Each row is a point on a landscape with many valleys, with its height.
A ball rolls from a point to whichever of its 2 nearest points has the largest drop for the distance, and stops where none of them is lower. Distance is the straight distance between rows; heights are no part of it.
Kigo: [ 85  82 107 165 172 109  91 148 121 161  85 164 124 105 148 140  89 125
 101 128 152 104 124 177 101  70 149 113 175 105 121 136 172 156 103 133
 149 107 107 136  83 114 126 157 124  95 153 148 160  79 118  99 160 158
 126 156 108 141]  height 289
fet: [151 138 152  84 153 167 170 142 119 147 105 118 136 159  81 120 126 126
 189  99 126 179 126  99 147 140  41 149 137 122 135 159 169 114 184 100
 140 102 146  79 181 117 113  98 152 120 136 173  93 171  50 123 145  99
 128 118 150 136]  height 550
fek: [130 155 141  71 129 168 160 114  53 166  71  79 146 140 113 138 124 107
 190  89 140 141 168  97 157 101 101 150 160 133 110 115 118 114 153 121
 136  69 125 139 118 100 143 115 127 102 126 150  72 122  60 137 122  47
 144  98 135 125]  height 735
figor: [111 143 115 120 128 107 161 128  89  91 152  98 135 119 128 147  94 189
 132 169 113  75 116 119 176 125 155 177 148 141 157  97  79 125 101 115
  96  98 165  72 153 124  74 115  95 150 163  79 133 126 167  98 141 186
 133 165 103 119]  height 488
movig: [109 112  94 156 119 125 154  91 138 108 174 147 124 118 159 124 128 123
  90 139 139  99  89 135 109 135 145 115 109 149 132 135 138 141 146 131
  91 124 128 141 115 136 146 154 137 143 141  96 169 123 182 133 117 123
 132  83 133 158]  height 760
bubug: [144 151  95 111 143 192 108 172 108 148 166 110 168 156 141 122 147 150
  87 132 149 136 118  98 113 155  67 149 123 103 137 133 156 144 185 109
 169 159 128 155  79 181 149 109 132  76 148 130 124 137 125 121 158  91
  84 134 104 104]  height 368
kuf: [139 111 104 110 144 167  94 164 174 147 120 149 120 160 115 121 151  91
 111 120 131 163 128 113 135 136 136  95  81  88 106 116 216  92 126 123
 185 176  95 144 109 143  76 123 106  79 132 144 116 131  88 105 152  98
  91 162 138 125]  height 489
Nugo: [163 179 130 125  88 114 138 102 131 101 166 118 139 115 151 128 185 151
  98 169 118  86 158 110 141 161 121  96 107 138 133 146 120 145 148 108
  71 132 194  82 150 154  84 133 125  89 131 128  92 150 153 118 159 141
 179 145 155 123]  height 675
zoge: [124  89 137  86 150 154 132 155 138 148  83 133 129 168  82 109 139 135
 169 118 132 161 141 139 171 121  63 156 167  83 125 139 166  99 160  96
 148 110  79 108 161 150 124 111 136 144 162 155 100 128  59  98 116 111
 111 119  98 146]  height 507
dirup: [116 120 144 149 117 161 111  99 171  80  99 197 118 171 141 121 184 134
 104 146 154 147 144 137 128 113 108 113  93 119 116  78 214 155 140 113
 150 144  92 180 153 129 109 112 130 122 157  92 116 138 131  98 115 151
 104 110 128 143]  height 474
kolu: [166 110 115  74 156 170  94 180 114 205 163  58 161 162 140 132 193 131
  88 108 135 145 152  73 138 157  64 152 101 117 115 114 132 115 185 143
 175 165  80 164  98 157 139  99 134  78 117 120 115 136 125 154 132  65
  79 147 143 104]  height 281
safak: [142 140 126 133 105 133  96 169 139 151 141  99 155 156 106 118 171 116
  94 106 111 150 176  92 121 137 103 122  89 118 111 131 108 109 187 141
 134 182  75 165 129 158 145 112 132 122  98  95 131 148 130 162 131  99
  75 131  95 105]  height 144
kes: [ 99 127 127 112 104  98  74 149 134 121 153 104 148  59  51 109  81 121
 124 129 178 136 108 213 150  81 166  98 159 107 111 181 140  61 130  90
 130 104 139 130 102  88 146 134 116 132 124 140 134 154 100 106 202 142
 133 121 112 158]  height 455
tirus: [113  95 142 155 146  82 156  89 161 122 119 144 103 124 194  88 127 134
 184  87 132 139 126 147  76 146 155 128 125 160 116  91 119 166 155 154
 130 135 132 135 143 156 154 142 175 140 134 133 112 105 178 121  92 172
 158  96 119 109]  height 746
bem: [152 154 113 141  64 112 114  86 150  65 151 188 113 173 120 128 192 116
 118 148 101 116 171 140 141 132 165  72 119 117 153 131 141 106  87 137
 110 133 123 155 143 122 105 104 109 147 118 104 116 119 129 115 158 155
 109 113 108 144]  height 174
lomeb: [103 180 136 140 148 127 195 135  87 129 147  67 112 111 134 153  61 133
 152 111 177 117  93 104 135 143 157 185 149 155 151 122 133 141  97 118
 136  93 143 131  87 125 133 175  87 134 165 105 122 124 120 159 115 123
 139 125 128 106]  height 436
mepa: [101 114 109 141 136  96  89 129 105 158 141 105 136  76  95 135 103 111
  97 162 125  86 118 149 165 100 146 133 173 125 107 143 115  95  99 107
 101  98 111 100 117 135 110 145 108 125 156  92 170 152 126 121 129 135
 122 135 106 172]  height 302
gop: [105  92 160 137  94 149 100  96 158  72  97 198 103 170 112 129 149 146
 145 175 151 151 130 147 136 103 119 132  85 143 139 117 212 192  63 114
 137 141  88 150 145  78 137 139 103 142 164  98 156 119 157  75  98 181
  98 132 148 143]  height 513
pif: [115 141 156 129 122 162 121 138 127 141 119 167 120 166 107 117 128 122
 133 130 108 146 112  94 106 144 120 113  84 116 123 135 180 145  97 125
 127 142 120 160 130 121 135 147 100 116 144 133 137 158 151 145  94 114
  88 133 138  99]  height 371
Nuf: [161 158  85 114  94 101 155 118 139  91 203 105 122 100 211 105 167 176
  75 169 149 110 144 120 135 171 162 129 103 124 137 124  94 154 144 139
 106 152 164 117 131 197 137 138 143  76 105 164 106 128 190 155 139 159
 175 131 149 137]  height 703
miz: [142  85 144 168 135 130  91 146 192 156 141  83 134 131 126  74 126 124
 122  86 175 150  99 152 100 149  74 133  99 127  92 151 146  89 227 144
 166 164 108 154 119 119 129 136 148 156  86 110 131 154 108 145 141  74
 105 107 134 109]  height 545
lapo: [ 98 157  78  98 144 144 170 157  95 181 158  57 154  91 123 133  94 115
 127 144 120 120 126 137 147 115 122 131 170 148 102 152 105 109 144 130
 118 122 119 157 114 130 118 120 133 126 126 137 142 125 132 165 163  72
 129 137  90 143]  height 828
Tana: [142 103 146 147 104 128  73 126 136  83 160 170  77 104 115 101 155 116
  63 163 170  86  96 150 136 108 165 112  74 118 148 165 122 105  65 117
 104 155 141 102  85  80 117 151 110 105  96  80 126 155 108  80 151 197
 128 134 146 180]  height 615
tesov: [142  94 143 114 102 103 119  96 145 163 132 122 130 130 152 131 112 109
 182  86 109  92 196 145 125 152 114 105 145 130 131 152 200 169 177 123
 116  90 146  72 201 136  47 118 148  84 131 173  96 112 107 116 155 139
 184 139 161 129]  height 566
dutuz: [130  87 189 181 165 119  92 135 179 113  91 165  86 145 108 114 119 116
 138  99 197 123 161 185  95 113 112 149 143 115 113 149  79 132 103 156
 181 130  78 124 109  90 211 151 150 144 118 117 139 117  95 101 116 157
 141 145 124 125]  height 674
Vafun: [152  99  89 134 141 146 103 187 190 157 114  79 142 155 113  94 167 122
 130  77 174 179 137 130  92 141  73 137  53  90 116 135 168  60 232 148
 206 184  85 155 110 135 124 107 177 116  90 132 100 124 100 116 158  83
 121 107 148 114]  height 577
lage: [106 100 148 161 150 118 135  89 169 161 128 109 134 144 159 120 135 151
 128 136 119 159 158 110 134 149 107 116  87 162  89 100 173 141 185 125
  96 151  90 170 157 122 127 123 152 140 159  84 145 134 167 157  79  99
  92 119 117 130]  height 330
firo: [113 164 118 102 171 105 164 122 106 125  84 129 149 118 113 161 154 169
 151 167  71 133 126 114 129  93 130 102 135 151 129  90  68 154  85 109
  99 110 150 122 133 169 170 127 166 128 151 135 144 129 163  84 106 131
 136 151 111 111]  height 811
Zode: [125  79  99 173  75 112  76  90 122  75 185 170 102  88 158 124 131  91
  83 144 129 112  79 153 107 112 144  96  74 160 128 135 121  99 135 148
 122 134 122 131  89  51 110 146 136 132  49  67 135 132 147 152 163 165
 128  93 121 193]  height 690
Laso: [161 132  72  80 165 164 113 169 187 156 107 105 119 157  97 128 160 110
 144  93 156 172 167 108 130 143 108 140  65  75 129 119 153  67 161 163
 226 170  79 127 112 148 102 129 142  73 103 135  94 130  68 104 187  78
 119 131 139 133]  height 556
non: [117 175 150 107 130 163 145 144  87  85  81 125 141 118  76 153 113 121
 143 145 133 107 131 114 183 107 121 130 175 102 139 135 129 149  83 116
 118  81 149  72 116 114  99 134  83 141 146 118 106 159  69 101 153 160
 143 156 108 115]  height 472
Lotov: [ 78 118 119 126 145  94 156 148  68 128 111 119 140 116 126 138 120 157
 142 161 130  67 158 147 169  99 184 146 166 137 123  79  77 147  87 156
  97 112 151  86 151 106  77 127 114 113 128 151 102  86 140 109 111 171
 150 170  96 135]  height 555
pip: [138 155  70 139  94 152 135 119  91  58 146 130 149 124  96 148 102 134
 123 144  91  88 139 125 179 143 156 116 207 103 187 130 102 109  70  93
 135  66 160 102 130 127  96 113  67 155 150 104 110 126  83 112 185 159
 119 156  91 140]  height 547
mul: [115 128 114 142 190 148 149 165 144 167 102 143  99 128 159 131 147 122
 144 143 195 158 112 158  88 110 181 126 125  83  82  99 117 137 143 172
 153 144 112 159 108 109 166 111 191 103 137 169 138  74 171 113 122  85
 155 133 129  87]  height 232
fomi: [112 104 117 160 116  96  78 125 123 123 148 156 131  78  92 137 102 112
 133 128 116 117 122 172 138  93 156  82 148 142 141 178 123  73 106 106
  87  90 122 108 114  77 119 125 135 159 117 129 154 123 130 112 164 165
 131 118 121 191]  height 393
mazi: [156 117 164 123  99  96 130  95 132 144 110 128 125 155 146 138 128  94
 166  84  92  98 165 105 120 149 119  93 129 137 114  96 198 167 164 129
  97 124 165 118 200 132  46 124 116 102 126 145  73 119 133 174  92 145
 128 151 186  97]  height 490
tok: [136  69 122 172 164 124 151 140 163 130 117 184  92 142 192  93 122  98
 165  83 192 142 110 165  81 161 120 116 121 139  97 124 150 157 175 134
 155 145 144 140 128 130 146 100 191 116 105 170 133 106 150 105 133 143
 177 106 136 115]  height 763
mor: [125 159  50 129 101 123 167 130 147 109 227 101 105 120 179 135 118 141
  59 189 140  77 130 103 143 170 188 141 115 113 156 157 106 117 114 146
 130 129 157 130 119 171 127 150  99  87 158 142 162  95 159 158 178 134
 181 139 138 156]  height 731
Toziv: [151  73 135 178 145 156 103 159 144 129 118 181 134 142 165 103 107 122
 118  81 168 124  49 141  68 146  66 113 116 108  94 147 154 162 178 120
 133 167 157 164 125 128 121 101 160 103 104 190 114 135 127 109 115 144
 149 112 178  97]  height 774
dinal: [131 184 133 110 162 108 181 120 108 117 149  73 165 135 135 166 111 192
 144 145  59 164 120  92 130 127  95 147 120 176 144 107  52 153 145 120
  62 124 166 106 134 167 144 115 159 140 151 109 147 167 184 137 118 134
 106 147 120 140]  height 829
solob: [151 106  79 170 111 130 157 121 148 100 126 173 134 158 184 135  96  86
 125  70 128 138 123 126  54 172 132  83 136 102 154 125 135 138 142 102
 183 155 143 212  99 170 165 136 140  94 130 142 103 115  94 146 106 125
 130  90 126 115]  height 517
sig: [175 140 172 125 124 125 115 127 153 133 108 127 126 131 109 109 143  97
 142  86 136 116 155 115 139 172  72 118 113 118  99 156 163 105 172 122
 139 132 137  90 158 117 100 131 137 116  92 151  81 180  70 148 142 115
 137 135 169 111]  height 596
tuz: [129 144  80 173  77  94 151 121 149  60 178 134 113 149 132 120  94 116
 126 109 100 104 115 135  84 144 164 103 136 129 168 123  51 119 117 124
 123 121 121 205 123 111 164 153  99 158 144 114 154 121 133 165 110 145
 114 116  81 184]  height 633
tufu: [152 136 162  97 116 165 141 104  92 178 105  67 125 176 101 144 143  77
 166  74 109 160 187  77 155 139  97 168 130 110 121 109 143  75 139 132
 185  96  95 138 114 129 134 122 102 114 140  94  94 124  74 181 109  52
 105  98 143 103]  height 677
reze: [131 145 153 152 148 106 160 131 126 147 187 106 125 132 144 124 122 164
 140 157 116 140  83 132 131 136 125 138 115 180 103 156 110 131 178 150
  59 142 170  85 159 105  95 100 140 182 108 106 176 165 195 161 125 134
 128 101 159 153]  height 859
Rab: [131 207 153 136 119 135 159 129  89  87 129  94 109  83 117 149  80 157
 132 125 156 128  66  94 107 148 114 178  82 144 192 105 109 134  70  88
 104  92 155 123  92 134 150 177  70 159 168  84 131 154 151 127  87 167
 121 142 156  87]  height 305
dimav: [140 170 194 107 109 174 109 163 101 110  97 141 129 140  53 141 134 122
 122 116 132 150 128 140 158  83  91 128 136  64 128 139 123 115  77 115
 153 121 116  73 113  78 151 142  87 150 113 130  98 157  67  85 149 139
  87 130 141 133]  height 386
Lelon: [109  87  81 188 122 152 136 116 131 100 185 156 140  79 185 132 119 114
  64 147 150  97  31 155 104 135 142 130 131 128 146 161 148 167 183 104
 130 128 135 154  71 109 155  87 174 166  95 101 203 107 168 102 143 101
 144  53 110 145]  height 737
Ligur: [ 98 198 127 151 143 119 192  99  98 136 163  45 117 128 132 148 103 137
 128 126 168 163 144 112 131 149 177 158 118 135 155  87 100  97 129 132
 124 127  92 149 116 139 161 164  95 120 200  78 121 127 160 154 132 108
 119 134 117 118]  height 529
mig: [ 67 130 141 116 160 101 163 144  90 152  90 124 112  91 157 102 139 160
 130 141 142 125 118 150 107 113 200 136 137 128 116  63  75 158  78 176
  98 133 124 139 150 146 170 150 141 103 122 164 100 100 184 141  77 142
 130 154 137  99]  height 473
Kam: [142 102 139 165 130 175  93 161 163 129 120 156 141 162 123 104 149 138
  97 131 154 146  86 121 111 135  84 114  85  96 117 125 225 128 178 107
 142 166 101 166 134 135  98 121 131 131 170 132 133 128 132 102 122 107
  77 125 139 132]  height 429
Narif: [141 139 128 132 140  98 116 212 137 154 153 141 110  89 109  68 167 100
  94 145 163 146 106 149 124  90 149 157 141 136  98 181  44 110 165 166
 140 174 140  90 113 134 147 103 173 156  41 135 160 150 148 123 170 118
 155 110 124 131]  height 215
genen: [ 75 104 138 155 179 118 124 135 138 158  62 171 109 133 143 141  90 137
 169 123 148 141 125 162  97  94 161 110 149 118  88  86 131 157  99 163
 158 135 108 164 114 108 154 151 124  89 130 173 128  61 133 129 104 125
 138 171 142 123]  height 329
litol: [180 157 150 135 144 114 139  97 117 121 107  87 162 115 119 135 117 117
 159  91  85 151 153  90  96 150  62 144 147 172 103 132  68 125 151 125
 110 107 154 121 145 149 159 130 175 152 118 135 138 184  96 146  82  91
 123 132 130  99]  height 463
feduf: [150 170  54  67 127 203 151 148  96 156 104 123 125 133 145 158 152 118
 133 150 140 138 154 107 153 158  97 130 169  88 155 144 153 107 147 114
 193  94 128 160  95 197 132  70 129  53 146 186  86 104 100 111 141  57
 154 140 107  92]  height 805
Famu: [170 112 126 176 144 103  97 102 151 144 116 116 154 113 125 100 108  85
 131  71 121 122 126 128  93 163  73 101 124 144 105 165 111  98 166 108
 134 127 126 149 112 143 159 126 155 139 117 126 130 158  99 151  97  68
 137 112 117 105]  height 506
dovid: [122 132  86 122 135 109 135 104 145 151 186  87 119 119 174 141 125 105
  83 160 118 113 146  85 146 181 184 121 103 122 116 108 119 108 119 157
 115 170 126 131 132 158 119 153 109  75 141 106 144 124 173 168 164 112
 126 152 140 136]  height 767
Rigi: [125 201 152 124 132 139 141 106  87  92  79 116 129  89  81 180  85 132
 154 111 137 111 109 113 145 112 127 115 126 117 166 103 121 145  42  77
 112  63 159 104 113  93 141 176  81 178 172 116 135 146 107 137  71 114
 121 117 163  83]  height 109
Nokag: [ 91  99  72 134 143 102  99 118 140 151 125 107 129  98 117 143  85 102
  94 138 120 107 146 173 152 102 165 112 178 119 122 149 180  87 108 121
 157 116 101 146  94 127  93 165  92  90 165 104 159 102  96 113 209 119
 128 151  96 171]  height 128
leb: [120 123 129 108 120 122 136  90 134  86  81 180 128 128 111 153 161 143
 143 153  84 105 138 161 106  53 125  71 142 148 173 110  77 128  59 113
  78 105 137 157 128 125 183 120 162 156 152 116 133 112 148  41  98 161
 158 111 114 125]  height 794
sifo: [128 130  76  88 151 134 135 122 139 192 160  56 125 105 161 135 133 117
 119 140 129 119 174 116 170 165 145 135 147 137  98 159 132 101 140 160
 154 134 105 146 118 163 124 123 134  68 132 168 135 122 137 160 166  69
 133 145 124 131]  height 802
vilu: [122 107 181 129 160  79 104 196 132 180 130  81 127  87  77  89 141 101
 122 139 154 156 113 134 113  72 141 161 150 130  78 192  79  80 151 179
 133 130 113  95 145  94 144 109 154 174  39 168 158 127 107 120 108 112
 158 139 154 115]  height 298
vulod: [135 106 191 162 131 112  82 119 165 102 124 170  75 138 123 117 151 107
 105 138 183 102 150 165 122 123 149 131 101 117 116 142 120 107  92 150
 138 148  95 117  91  76 151 146 143 108 109  97 121 146 103  97 144 178
 144 157 135 147]  height 649
toma: [115  83 165 159 157  92 143 106 165 124  97 129 107 139 153 117 103 183
 168 121 144 129 166 153 113 140 113 209 148 173 111 114  84 166 139 147
 138 134  92 102 157 145 171 148 143 168 154 117 145 128 144 126  55 159
 142 101 102 114]  height 725
sape: [151 150 136 116 142 124 146 117 116  94  87 125 132 108 108 179  83 109
 175  93  93 101 118 128 119 117 117  95 148 146 180 148 164 159  63  73
 128  58 179  73 136 109  98 158  89 166 156 130 136 130 105 111  92 153
 174 128 164  87]  height 203
Zek: [ 88  96 175 162 143 135  92 107 161 119  95 166  84 151 102 162 107 162
 143 159 161 162 123 147 133  98 172 143  90 133  93 134 169 140  52 145
 147 142  88 113 137  49 128 173  92 137 162 124 171 100 127 103 131 155
 108 133 157 162]  height 558
molon: [127  84 118 124  83 124  66  95  95  84 188 216  95 106 164 129 147 105
  72 153 130  84  74 137 100  93 149  97  66 137 174 161  92  74  77 151
  95 114 172  75  58  65 140 148 141  81  55 108 137 131 139 124 139 183
 155 118 139 195]  height 654
zoz: [140 125 189 104 162  97 122 154 109 136 130  67 164 132  97 123 162 166
 130 122 107 165 163  73 126 139  66 191 140 167  88 140  65 153 178 147
 121 120 113  91 143 140 148 109 193 174 120 156 158 164  98 137  88 120
 132 138 113 136]  height 414
voz: [ 78 111 141 103 139  89 155 139  64 161 113  82 110 101 169 124 115 198
 154 164 103 111 127 128 139 138 208 167 137 141 149  50  60 132  92 174
  99 116 158  96 171 120 105 116 134 137 114 154  97  87 203 143  71 155
 138 164 137 125]  height 530
girid: [181 161 183  88  63 118 150  74 131  98  79 144 125 155 122 137 167 153
 154 112  66 127 130 132 120 130 107 104 118 140 166  79 163 162 138 124
  60 134 195 120 205 136  43 101 109 146 114 133  57 115 156 147 102 159
 146 140 177  67]  height 383
roru: [105 124 154 100  91 145 124 103 132 150 110 162 134 178 115 116 125 134
 140 146  75 157 154  70 147 176 162 149 103 132 135  84 135 157  99 136
 128 177 106 169 146 124 118 130  77 123 141 113 120 140 151 189 105 123
  53 163 111 116]  height 278
todu: [101  60 146 128 136 134  88 140 133 154  96 158 132 148 108 130 123 143
 142 124  90 134 143 147 155 100 110 132 163 118  98 145 160 155 107 113
 143  98  78 122 166 133 125 136 111 149 165 171 147 115 111 108  90 150
  97 132 102 153]  height 458
timi: [ 87 120 122 137 132 106 123  56 169 125 129 115 136 139 162 118 130 189
 102 174 115 164 177 124 134 146 135 149  82 154 142  53 143 174 136 132
 100 154  81 169 143 123 160 140 152 126 187  64 146 132 214 162  83 145
  73 133 120 148]  height 247
vezov: [117  85 152 104 131  83 136 134 136 187 182  67 136  99 140 102 159 114
 105 144 125 146 103 125 163 146 147 148 112 159  74 158 148 102 203 164
  76 176 125  73 167 129  92  80 141 147  88 126 189 159 168 183 143 103
 130 107 178 145]  height 883
ges: [133 146 109 140 146 103 149 133 124 105 147 126 128 118 129 140 105 183
 161 159  95 130 109 122 132 113 113 160 138 198 122 144  35 133 132 131
  62 133 168 100 149 121 129 110 145 202 123 116 170 153 195 119 112 176
 133 115 105 142]  height 844
Rogip: [134  68  97 173  95 127 129 121 134  86 178 193 122  76 180 131 132 106
  61 125 124 128  41 162  64 113 128 107 106 156 120 139 137 156 168 141
 141 145 133 156  82  82 136 128 188 145  35 110 149 100 153 152 133 135
 152  39 110 166]  height 718
regi: [113  86 130 142 137 127 115 151 147 163 137 114 137 134 113 125 113 134
 141 138 109 168 150 147 147 121 126 138 118 148  82 153 169 118 154 126
 116 156  58 133 158 118 114 128 131 157 158 131 160 121 125 136 126 112
  77 116 105 155]  height 404
Peb: [ 94 106 145 132 179 120 159 148  91 149  66 127  99  90 176 120  84 132
 144  82 168 119  77 166  88 116 166 130 158 105 143  93 131 189  95 128
 151 117 152 140 133 161 179 150 127  99 147 174 118  81 146 121  98 144
 168 151 147  85]  height 407
Nam: [145  80 111  90 150 136 122 180 131 187 175  98 146 108 129  86 133 121
 114 114 118 150  95 133 128 143 129 134 116 145  79 168 145 119 206 158
 115 193 132 118 141 146 130 106 145 115  70 165 160 159 135 163 157 110
 110 119 155 125]  height 904
Mel: [155 128 151  87 113 106 124  64 129 156  99 116 141 125  98 152 108 107
 166  99  68  78 175 127 175 139 106 126 176 133 140 134 153 154 139  86
 124  78 161  39 180 150  56 103 123 135 151 131 103 114  68 128 111 110
 160 150 142 136]  height 636
zuru: [126 138  79 144  75 128 158 113 122  50 164 136 145 147 139 138 111 117
 126 142  75  95 120 110 142 159 165 109 185 121 191  98  94 133  81 124
 113 113 144 156 142 146 129 123  64 154 155 110 117  89 135 145 137 175
 125 152  84 137]  height 595
Mobod: [136 178 129  84  96 150 160  98 106 108  77 183 144 157 109 160 112 129
 151 102  73 162 101 119 130 110 138 117 160 118 152  72 102 141  43 118
 118  80 130 166 124 165 181 110  88 181 121 138 130 115 124 153  92 139
  99 107  90  87]  height 850
mag: [111 116 105 133 113 126 120  93 102  81 157 169 131 106 149 118 141 141
 126 135  93 102  84 153  85  81 137  89  97 152 182 126 106 147 101  98
  83  99 165 128 114 125 167 137 147 145 125 118 143 117 176  70  95 168
 176  93 123 138]  height 780
lidi: [144 167 109  38 141 212 175 140  68 152  95 106 154 163 130 125 150 104
 161  89 143 158 140  56 155 111 114 145 162 105 148 108 123 125 154 114
 149  77 137 179  96 181 145  75 111  65 117 156  70 115  77 131 153  77
 154  97 151 102]  height 775
memid: [120 127 123 126 173 114 135 180 154 159 130 155  93  95 142  94 166 101
 132 147 194 144 109 180 140  85 172 113 150 114  93 154 109 121 146 185
 169 161 135 127 120 111 138 103 168 133  70 157 149  98 164 121 188 106
 161 108 141 125]  height 107
keda: [163  74 150 159 159 156  88 167 140 196 143 135 107 122 144 116  87 111
 135  67 173 147  43 140  84 150 102 147 125 133  92 172 167 126 168 140
 163 163 156 140 103  86 138 119 141 123  86 195 167 145 118 139 114 107
 111 122 176  99]  height 787
vato: [145 132  44 132 103 162 142 168 154 106 141 170 160 172 173 130 119  94
 106 122 130 131 131 105  98 156  92  83 150  85 158 168 173 140 144  97
 190 137 141 184 106 189 124 123 120  88 140 144 102 121  62 121 139  99
 136  81 100 116]  height 481
tal: [103 159 120 132  89 123  77 124 144 106 170 116 126  81  85 121 127 109
  94 143 203 111 137 174 161 125 170 106 118 114 150 192 169  54 124  88
 159 120 108 131 119 113 117 150 132 115 106 119 132 136  81  89 219  99
 156 108 119 158]  height 508
fitob: [122 148 149 158  98 120  87 135 129 100 165 122  93 107  83 131 129 103
  88 144 155  96 125 152 166 141 179 121 119 105 137 154 151  87  77 105
 139 131 136  86 121 101  70 155  84 114 127  94 125 157  97  99 198 161
 113 154 127 161]  height 567
siz: [108  59 177 131 155 119 118 140 142 136  69 160 119 157 120 133  98 151
 157 127 154 122 163 137 119 120  95 195 167 124  77 125  74 177  84 171
 176 130  78 110 124  96 184 169 122 147 129 144 122 106 106 135  76 158
 118 155 129 141]  height 699
gigu: [132 172 135  81 112 141 147 132  94 100  66 170 167 143  87 146 150 136
 126 154  55 145 135 101 152  88 133 117 168 119 134  85  67 152  65 128
 100 106 159 139 116 174 142 107 134 148 118 131 117 136 118 123 126 133
 111 158  87 118]  height 830
Luveb: [144 179 214  98 117 145 112 102 117 122  50 185 104 142  66 176 110 135
 141 126 110 142 129 127 142  79  88 141 159  94 142  99 113 139  42  94
 128  76 129  85 124  98 163 146 100 176 124 129 128 136  89 137  91 113
 111 112 148 114]  height 294
fibip: [141 160  92 149  81 105  86 102 167 104 145 172 127 157 123 120 191  95
  86 133 105 127 170 119 125 132 149  75  79 112 122 121 113  85 132 149
 128 177  82 195 130 140 134 127 143 139  99  73 124 141 124 142 149  98
  86 109 101 127]  height 273
kem: [131 157 101 114 120 108 176 111  86  67 129  79 148 101 135 153  62 126
 144 134  94  75 121  89 139 135 146 135 140 142 197 129 114 160  79  75
 106  71 176  80 135 147  84 148  64 153 171 112 120 108 128 109 127 184
 184 175 130 109]  height 384
koge: [150 142 169 132 132 101 115 114 130 113 131 110 130 125 114 133 138 134
 151 129  98 106 155 118 159 148 111 133 122 143 121 140 116 135 138 117
  96 127 155  67 155 127  74 120 141 130 133 128 107 165 108 117 128 140
 139 146 125 140]  height 638
somu: [115 131 115 127  86 119 121  93 151 100 128 157 148 155 155  96 150 164
 125 164  75 122 154 121 123 161 148  98  98 130 153  72 150 165 125 137
  86 174 120 158 159 138 115 141 123 123 156  96 102 126 195 162 101 164
  97 131 104 122]  height 134
nur: [171 135 148 122  61 126 125  70 129 113 119 198 135 156 116 130 172 142
 165 144  57 132 160 135 128 110 145  71 116 144 164 104 145 130  84 133
  59 151 175 106 173 106  80 100 121 172 114 133  88 120 171 116 110 154
 121 130 132 111]  height 287
laba: [128 185 136 121 124 141 151 115  95 183 148  57 138 157 120 163 138 101
 131 125 133 128 183  90 167 152 123 163 141 118 129  96 124  90 129 143
 143 112  90 133 114 132 133 141  89 113 174  75 112 127 117 158 142  86
  92 141 117 116]  height 605
Deze: [113 144 177 114 165 118 108 192  89 184 133  63 146 112  87 113 142 165
 124 147 126 152 118 125 126  89 114 186 135 160  81 160  77 105 166 155
 105 144 116  95 151 125 133 113 170 171 105 156 176 128 131 140 119 111
 138 124 123 143]  height 362
nokin: [153 170  50 108 130 185 178 161 109 113 153 113 178 129 176 139 110 110
  96 128 132 118 100  75  97 162  69 129 138 124 172 166 180 157 170 101
 158 130 161 189  92 181 147 108 103 118 146 163 116 126  86 139 142  92
 130 131 113 105]  height 431

For each start below, name the point where the ball stops.
Vafun | memid
fek | Rigi
mor | somu
Toziv | Nokag
tuz | Rigi
leb | Nokag
Tana | Nokag

Call two points neighbours if one is among the 2 nearest of the other. Go from one point of each pair to the other, from neighbour to neighbour, staying as low as possible. Name the highest point that can't be avoided.
safak / bem | fibip
memid / Kam | Vafun
Nokag / memid | genen
Rigi / memid | Lotov
